Each row is a point on a landscape with many valleys, with its height.
A ball rolls from a point to the lowest of its 2 nearest points, and stops where none of them is lower. Distance is the straight distance between rows; heights are no part of it.
lavad (h 54.3): [142 155 113 110 138 131  99 130  87  99 128  89 123 127 122  96  89 116
 129  90 136 175]
Limi (h 18.8): [121 138 150 133 147 140 147 107 132  84  76 176 135 162 141 173 172  79
 167 110 136 142]
bipaz (h 52.5): [ 92 100  78 125 140 115 127 123 116  70  94  77 156 119 106 126 143  99
 130 160 166 130]
Pelun (h 47.6): [151 151 145 105 122 126 127 133  70 158 124 120 107 123 144 135  72  94
 122  68  92 151]
netos (h 38.5): [139  93 139 153 175 128  89 115 101 124 162 153 164 135 165 203 186 118
 134 105 118 171]
ped (h 76.9): [131 107 134 170  72 148 163  87 121 177 122 112 169 138 103 113  92 163
 118 178 142  87]
seri (h 64.4): [127 128 128 137  98 144 145 112 194 186  81 153 152 113  97 161 149 128
 103 168 200  56]
mib (h 38.4): [130  75 157 119 162  98 170 122 105 152 103 129 143 125 134 168 149  97
 157 130 121 172]
fur (h 29.6): [121 119 157 134 110 139 195 167 163 141 112  93 123 134 126 183  86 119
 138 140 145  91]
Zamug (h 75.3): [ 98  94 125 145  92 163 179  93 143 114 113 138  93  93  80 144 117 112
 102 176 108  99]
Tano (h 31.3): [133 114 174 157 152 107 190 157 156 167 154 178 123 140  87 161 122 162
 114 176 121 150]
bup (h 55.7): [ 87 145  99 106 184 109 108 139 103  90 138 136 114  65 123 103 140 126
 107 148 109 101]
Fova (h 89.7): [124 174  75 121  99 137 126 181  91  94 112 100 152 136 142 133  79 103
  96 130 110  81]
gof (h 50.0): [138 114  82 111 119 109 146 152  87 129  86  90 177 153 111 144 132 116
 122 141 194 120]
vonu (h 56.0): [153 163  99 143 175 111 176 129 109  80 159 121 141 148 116  96 174 144
 110  99 121 157]
Fut (h 35.6): [109  99 161 111 188 106 186 135 115 129 128 152  96 106 104 166 117 132
 122 157 104 149]
kunus (h 47.9): [130 109 125 119 108 172 113  73 133 178 177 118  89  64 118  86  94 113
 126 153 126 103]
Pido (h 54.2): [118 142  95  96 150 120  88 126 120 168 134 148  77  82 128  97 136 123
  96 147 155  95]
Serif (h 62.8): [128  66 174 144  99 130 146 136 126 190  98 171 137 179 110 112 109 120
 132 179 187 125]
Vuvir (h 53.2): [126 106  65 113 146 140  51 152 125 109 158 138 113 150 116 107 102 152
 121 114 176 157]
Sofo (h 65.6): [113 184 138 138 163 118 104 162 174  77 132 166 105 118 143 104 161 148
 169 144 116 125]
ronud (h 57.2): [168 158 121 142 156 116 140 165 108 177 139 166 107 193 157 122 111 131
 151 124 159 105]
Fodet (h 62.1): [134 125 106 123 103 105 140 123 139  68  98 138 145  81  96  98 181 164
 122  58  99 157]
ralin (h 25.6): [118 115 179 104 107 104 180 146 166 138  74 121  92 126 126 186 126  98
 139 150 104  89]
biv (h 74.2): [135 111 109 142  54 149 148  75 154 141 133  49 146 140  91 106 122 142
  92 186 135  98]
noge (h 39.4): [121 128 129  88 187 142 111 183  72  93 148 163 106 114 149 153 144 116
 126  57 135 175]
petu (h 49.0): [111 123 150 130 128 161 125 128 149 209 165 162 109  73 116  89  94 133
 131 195 164 121]
vosef (h 48.5): [ 86 160 102 122 186 128 140  99 153  98 176 102 114  92 143  91 162 130
  95 153 111  61]
pina (h 40.5): [117  76 140 128 151  90 149 124 111 168 106 181 127 118 160 146 157 107
 157 147 124 104]
Punu (h 60.6): [136 118 151 131  72 111  89 162 119 164  69 154 179 150 112 147 101 134
 114 135 195 169]
mogo (h 44.0): [138  92 120  87 129 145  99 170  92  79 120 177 100 127 123 128 152 103
 143  96 140 162]
tizaf (h 42.5): [ 90 120 139 124 195 147 173  91 146 111 165 100  94 112 147  78 136 143
 118 115  84  81]
basam (h 59.3): [100 156 143 104 169 118 145 103  91 159 124 155  41 107 122 118 103 169
  97  64 104 147]
taz (h 46.0): [129  82 110 114 164 159 154  75 141 155 180 107  86  64 139 100 122 142
 112 122 113  70]
muva (h 67.0): [ 87 138 153 134 119 142 147  72 138  93  97  77 136 144 139 110 113 105
 117  98  58 172]
Tubu (h 45.1): [143 112 119 189 128 129 153 103 160 188 137 175 129 139 142 125 117 163
 170 155 129  74]
rel (h 78.9): [101 111 130 166  85 134 115  81 135 145 147 103 165 142 150 131  95 142
 147 153  97 110]
sebug (h 41.8): [163 104  83 143 150  94 129 150  88 123 146 148 172 122 113 139 157 128
 163 127 139 178]
zug (h 52.3): [148  80 141 128  93 211 190 116 128 168 180 114 128  58 130 119 106 128
  87 184 139  77]
tav (h 37.0): [142 210  74 128 154  99  93 163 127 115 135 144 110 104 129 103 111 174
 141  78 121 124]
sugi (h 24.4): [136 168 156 127 104 118 124 137 138  98 119 144 140 190 152 143 161  99
 169 135 121 158]
fulas (h 68.6): [150 124 124 108  68  86 126 128 135  96  80  87 138 109 112 129 162 163
 106 102 101 147]
tad (h 66.2): [ 95 153 114  90 190 135 142  91 165 126 127 102  73  79  97  63 136 132
 113 121 158 148]
zasi (h 64.0): [156  91 178 130  90 140 151 156 115 181 117 130 140 201 159 137 114  89
 114 136 164 127]
megod (h 28.8): [172 150 142 148 149  97 157  89 140 142 131  73 155 151 149 122 142 166
 143  63  77 153]
nop (h 47.8): [146  84 102  96 119 124  93 195 122  79 147 157 117 144 103  90 150 139
 125 108 178 163]
nuki (h 61.1): [130 105 124 125 155 125 139 108 175  95 110 141  72 168 122 141 144 139
 110  99 126 160]
fazi (h 45.8): [175  86 103 100 160  82 163 164  77 117 143 107 177 119 125 127 172 133
 123 122 128 127]
nok (h 71.0): [105 125 126 111  37 177 116  60 162 114 144  64 134 115 114 107 139 102
 111 166 122  82]
Lekip (h 52.7): [138 141 147 114 155 116 129  98 105 172 131 140  70  91 122 114  58 128
 112 101  89 140]
tadef (h 71.3): [115 141 143 149  76 142 128 107 123  73 123  74 131 164 106 163  92 105
 105 133  76 155]
vimab (h 46.1): [151 142 148 134 116 155 111 128 166 179 145 131  87 149 139 125  48 121
 169 114 119 155]
Nof (h 62.3): [127 161 116 121 176 129 191 119 109  66 117 107 133 141 111 113 130 110
 107 131 103 116]
meve (h 34.4): [122 156 159 145 131 116 161 180 152 132 136  84 169 137 154 164  85 111
 132 144  88 112]
Vedu (h 68.7): [ 82  92 105 107  74 167  94  66 174 142 145 103 125  86 134 145 127 104
 109 177 152  67]
burid (h 61.7): [ 96 171 140 130 157 139  91 144 194 115 169 120  99 142 155  95 120 110
 149 163 130 106]
mugar (h 43.9): [140 125 111 160 187 122 112 138  64 149 159 168 163 143 146 174 147 123
 154 109 115 141]
dubam (h 49.7): [144 109 130 132  95 163 137 133  89 197 172 111 117  79 118  92  73 130
  79 175 101  87]
Zofa (h 27.3): [132 106 190 132  79 110  93 128 124 158 111 172  99 130 151 159 115 116
 140 135  67 125]
Tak (h 54.4): [142 106 144 156  45 229 195  98 126 153 163 135 172  70 124 105  93 138
  96 178 176  70]
Zofuz (h 33.5): [112  96 161 145 111 121  77 128 106 119 136 152 163 138 161 191 139 110
 122 158  90 145]
Momek (h 47.1): [134 195 114 128 159 103  96 172  92 149 179 176  87 104 102  96 112 185
 139 144 136 124]
Fufi (h 73.8): [ 95  97 120 137  78 159 120 100 118  85  87 121 118 139  93 152  83 108
 100 166  97 139]
rigo (h 22.7): [120 138 131 139 150 135 158 107 107  85  90 144 198 143 134 170 207 103
 151  84 120 158]
lunev (h 69.5): [ 99 167 101 115 161 133  79 205 133  66 159 176 114 113 124 147 135 136
 139 130 136 137]
Tofo (h 87.0): [131 139  69 119  68 126  77 167 112  86 128 115 178 165 136 140 114 129
 109 121 140 107]
lugi (h 63.2): [124 136 184  98  93 151 137  80 128 109  82 111 116 160 155  82 141  78
 146  70  99 149]
kat (h 47.5): [135 140 126 158 168 131 126 109 170 169 147 162  94 148 125  89 129 170
 185 142 134 109]
Topav (h 60.7): [116 136 156  82  97 115 112 104  91 114  80 115 146 137 153  90 162 108
 173  90 145 117]
posi (h 63.1): [116 116 116 162 134 119 149 132 187 159  87 176 138 131  92 151 138 154
 130 184 197 106]
mugi (h 58.3): [ 93 138 128  87 137 122 104 126  94 124  91 106 152 104 159  90 129 100
 154  50 144 166]
vulo (h 50.3): [129 203 108 162 149 146 128 120 150 175 156 152 122 145  93  85  99 156
 128 173 158 110]
pamu (h 46.4): [126 137  90 130 161  93 140 137  98  76 130 106 190 121 150 190 143 112
 109  72 101 115]
zumok (h 38.2): [147 141 154 133 113 134  78 140 163 179 141 163  82 139 173 144  97 132
 147  99  99  93]
Govo (h 39.8): [188 178 118 156  78 113 122 161 132 103 106 145 115 201 120 136 165 133
 115 123 126 129]
sav (h 28.3): [161 136 130 167 156 162 130  97  71 110 121 136 169 127 102 169 184 101
 160  44 144 194]
zalor (h 67.9): [103  75 146 111 170 130 110  99 146 130  97 129 107 138 152 115 147 127
 116  70 114 200]
vikos (h 40.6): [155 129 140 109 148 140 122 168  96 127 120 132  99 158 140 181  92  92
 104 100 102 137]
Tafir (h 59.7): [103 122 150 120 103 172  75 127 164 126 168 106 104 147 137  89 105  88
 138 172 134 113]
Mizo (h 51.8): [162 138 164 116  90 133 108 143 191 165 111  92  93 145 118 125  94 137
 116 131 130 138]
Zuk (h 52.2): [185 164 104 123 106 103 121 164  84 150 113 169 132 166 142 127 146 116
 153  94 148 119]
Visik (h 63.6): [117 141 114 105 146 138 170 115 146 115 131 111  56 119  74  75 146 111
  91 161 158 146]
Nemu (h 29.2): [144 119 121 117 168 151 117 173  70  79 166 158 114 165 128 193 133 125
  80  68 117 165]
povat (h 57.6): [122  75  76 123 113  88 113 120 125  84 115 148 163  59  85  88 170 141
 154  94 131 151]
Mer (h 52.6): [137 166 108 153 134 132 101 164 116 179 152 184 125 117 109 112  57 188
 105 139 151 121]
puga (h 40.1): [137 156 156 136 183 117 161 109 146 159 120 115 141 112 136 154 163 152
 139  50  88 190]
Domi (h 61.8): [108 104 146 151 127 124 106 144 136 153 100 170 137 146 107 144 118 140
 131 164 173 146]
bakuf (h 55.0): [107  93  48 124 146 103 102 136 106  86 130 110 173  53  97 123 147 117
 129 120 162 136]
kepu (h 66.6): [ 92 127 111  98 108 122 104 101 188 141 102 137 137  73 117 170 162 108
 108 171 164  50]
ripu (h 51.7): [122  68 110 123 117 100 110 120  67 124 106 121 207 165 144 174 152 125
 142 161 165 113]
Zudi (h 50.1): [148 136 113 121 137  68 102 188 151 133 144  86 155 119 144 159 136 151
 143 136 146 112]
nuzar (h 24.2): [123 189  86 142 159 105 102 141 124  75 138 148 171  94 146 102 151 166
 160  68  97 120]
supu (h 63.7): [159 112 147 123  66  69 134 143 161 103  97  81 155 164 124 161 166 153
 117 136 123 128]
pelut (h 14.3): [171 134 177 140 118 105 173 119 136 148 160  82 128 133 152 102 134 147
 150 118  72 158]
muzat (h 84.7): [131 160 101 131  66 137  48 163 128 120 144 121 169 139 163 100 130 130
 111 157 141  76]
tob (h 36.5): [120 169  69 162 158  91 114 122 126  61 128 127 174 139 161 140 147 140
 129  95 113  96]
bunum (h 34.2): [120 137 134 118 142 153 179 114 171 103 128  91  86 123 151 154  95 118
 162 104 109  95]
Sab (h 41.6): [136 125 142 136 148 112 120 189 145 129 182  76 161 123 162 137 113 148
  86 181 111 111]
mizel (h 38.3): [101 142 141 123 177 188 179  97 143 116 135 126  66 151 151 115  95 112
 126  90 109 117]
Zekip (h 25.5): [155 124 189 157 113 131 172 133 147 170 167 135 114 126 123 139 100 152
 122 157  84 148]
zuv (h 58.7): [124 121 142 117  67 120  76 116 116 140  87 104 157 162 130 149 101 119
 150 126 142 172]
fuvi (h 48.4): [125 167 125 166 169 136 138 107 100  87 150 161 147 176 130  92 161 140
 142 115 116 179]
lokek (h 37.6): [155 152 112 167 149 178 101  93 108  77 132 133 167 183 134 136 168 110
 146  64 119 205]
gitip (h 56.4): [124 124 157 108  76 141 115  90 143 155  87  63 113 140 110 119  82 123
 166 129 130 166]
momum (h 50.9): [124 153 110 121 200  96 178 122 138 110 104 133  98 136 130 135 149 175
 114  75 117 171]
Ginem (h 50.8): [101 107 136 112 165 134 100 163 125 181 174 129  82  95 114 114  94 151
  99 169 163 117]
kov (h 56.9): [140  94 145 120  91  87 110 196 138 122 129 133 157 132 145 155 189 130
  99 144 143 121]
pifa (h 42.8): [120  96 155 147 116 117 156  88 131 181 137 166 131 104 145 119 160 142
 168 172  95  78]
febun (h 58.4): [ 99 110 166 127 104 165 116  75 171 108 137  84 116 148 128  86 106  92
 175 157 147 140]
mik (h 61.0): [135 111 138  91 114 124 130 141 109 132  85 126  69  97  78  91 130  98
 118 161 159 156]
Sabag (h 81.7): [114 134 141 134  85  99  68  97 136 120 134  95 166 150 176 113 144 146
 157 152 132  89]
vapur (h 58.2): [161 140  93 115 108 116 124 143 108 144  88 161  95 100  86 114 142 134
  84 164 144 105]

For each start below, name the point where the ball stops.
vulo | pelut
Tofo | Domi
muva | Nemu
Sofo | Zofa
ronud | pelut
Visik | tizaf
Punu | Zofa
Fova | Domi
tad | tizaf
supu | ralin

Call two points neighbours if one is among the 2 nearest of the other. Go from one point of each pair to the other, from neighbour to neighbour, staying as low as possible. Name the highest point that can't be avoided.
Zofa, sebug | mugar
Limi, Nemu | basam
Limi, pelut | Mer
Limi, nuzar | pamu
